A landscape with many valleys, sampled at points; each row gives a point and its height.
From any point a ball rolls to the lowest of the 3 points nearest to it. It stops when none of these is lower. Distance is the straight distance between rows; heights are no part of it.
mazab height 3.03: -20  12  -1 -11   2   0  12 -18
potel height 1.97:  30  23   9  -9  13 -21 -23  18
faz height 1.53: -32 -54   4  29 -21  28  31 -18
kad height 0.96:  19  18 -58   4 -13  40   7  25
ribak height 7.02: -13   6 -26   7  -9  23  15  -8
Fuf height 1.06:  29  31 -23 -12   2   9  -5  22
Beke height 1.42:  35  28 -29 -13   0  15  -4  33
mimud height 2.53:  17  19  31  -9  18 -35 -21   7
Pesu height 4.54: -16 -30 -24  39 -26  40  23  -2
podir height 3.27: -41 -43   2  14 -12  20  27 -29
sozuz height 5.34:  35 -14  21  13  10 -52 -62  26
tel height 2.75:   8  14  42 -16  20 -39 -20  -6
lofo height 5.56:   0  21 -21  -7   0  11  10   1
Tuli height 1.35: -45 -24   7  -7   1   9  26 -38
fopa height 1.44: -16 -13 -35  25 -22  35  20  -4
bano height 0.55:  -3 -11 -45  30 -25  47  18   8
zugo height 2.50:   5  21  27 -18  13 -25  -8  -5
zedus height 4.08:  39   1  23   4  11 -43 -50  24
raf height 4.04:  47   4  14   2   8 -35 -50  31
lof height 1.17: -26   5  46 -33  25 -30   0 -29
kelu height 2.71:  -7  20   8 -15   9 -10   3 -12
ser height 3.63:  13  27   2 -14   9  -7  -5   8
Favek height 5.62: -47 -16  17 -23  13  -3  20 -40
Pidu height 3.79: -17  11  39 -28  22 -29  -3 -21
Maso height 5.46: -38  -4  25 -31  16 -10  13 -35
kekog height 2.08:  44  28 -18 -13   6   2 -15  36
nazef height 3.40:  33  10  25  -2  13 -40 -39  14
Sigeb height 1.90:  -5 -70  29  46 -33  40  41   1
bosi height 1.48:  45  19  -2  -6   8 -16 -31  34
Fodip height 1.57:  36  26 -38 -10  -2  20  -4  35
fev height 2.76: -20 -12 -27  21 -20  31  23  -7
vegol height 4.30: -36 -27 -11  15 -16  23  28 -21
mevi height 0.62:  15  27 -33  -7  -2  21   2  16
kes height 0.58:  12  21 -40  -2  -8  30  10  17
fot height 7.03: -48 -41   8   4  -4  12  28 -33
Turim height 2.93:  -4  13  45 -23  23 -40 -12 -13
kof height 1.61:  52  18  -6 -11   5  -8 -31  43
mol height 6.22:  30  -9  35  10  12 -57 -55  18
pudab height 2.58: -11  18  24 -21  17 -21   1 -17
lil height 5.11: -26  -4 -18   8  -9  17  22 -16
Damag height 2.31:  15  23  24 -14  17 -26 -20   4
Fufo height 4.57: -27 -33 -16  29 -24  32  28 -14
gemog height 3.04:   4  25   6 -15  10 -14  -4   0
Nido height 4.65:  15  24  -8 -14   9  -2  -2   4
bedup height 1.78:  12  23 -25  -7   0  11   4   6
gesi height 4.98: -37  -7  -5  -5  -2  11  21 -25
zak height 1.66: -14  16 -10  -6   2   8  15 -10
Muke height 1.54: -12 -59  10  49 -36  38  35  -4
rameg height 7.57:  33 -35   0  17   3 -56 -78  30
sotad height 1.16: -20 -60   9  39 -30  36  33 -10
Kape height 4.37: -29 -27 -13  22 -21  29  25 -17
Lebok height 2.89:  16   3  47  -2  20 -52 -36   6
nid height 6.72:  -2  22 -13 -11   4   5   8  -1
pipuv height 3.47: -30   8  16 -24  13  -8  14 -26
zun height 0.57:   2   9 -48  15 -16  35  11  10

Call two points neighbours if one is among the 3 nearest of the other. Go from one point of each pair to the other, from neighbour to neighbour, staying as low as possible. Name the highest point that can't be avoided.
bano, Tuli | gesi
zak, sotad | Kape
bano, zak | mazab
bano, bosi | kekog

Where does a ball stop that starts at each point below?
vegol | sotad
Pesu | bano
kad | bano
fev | bano
Beke | bano
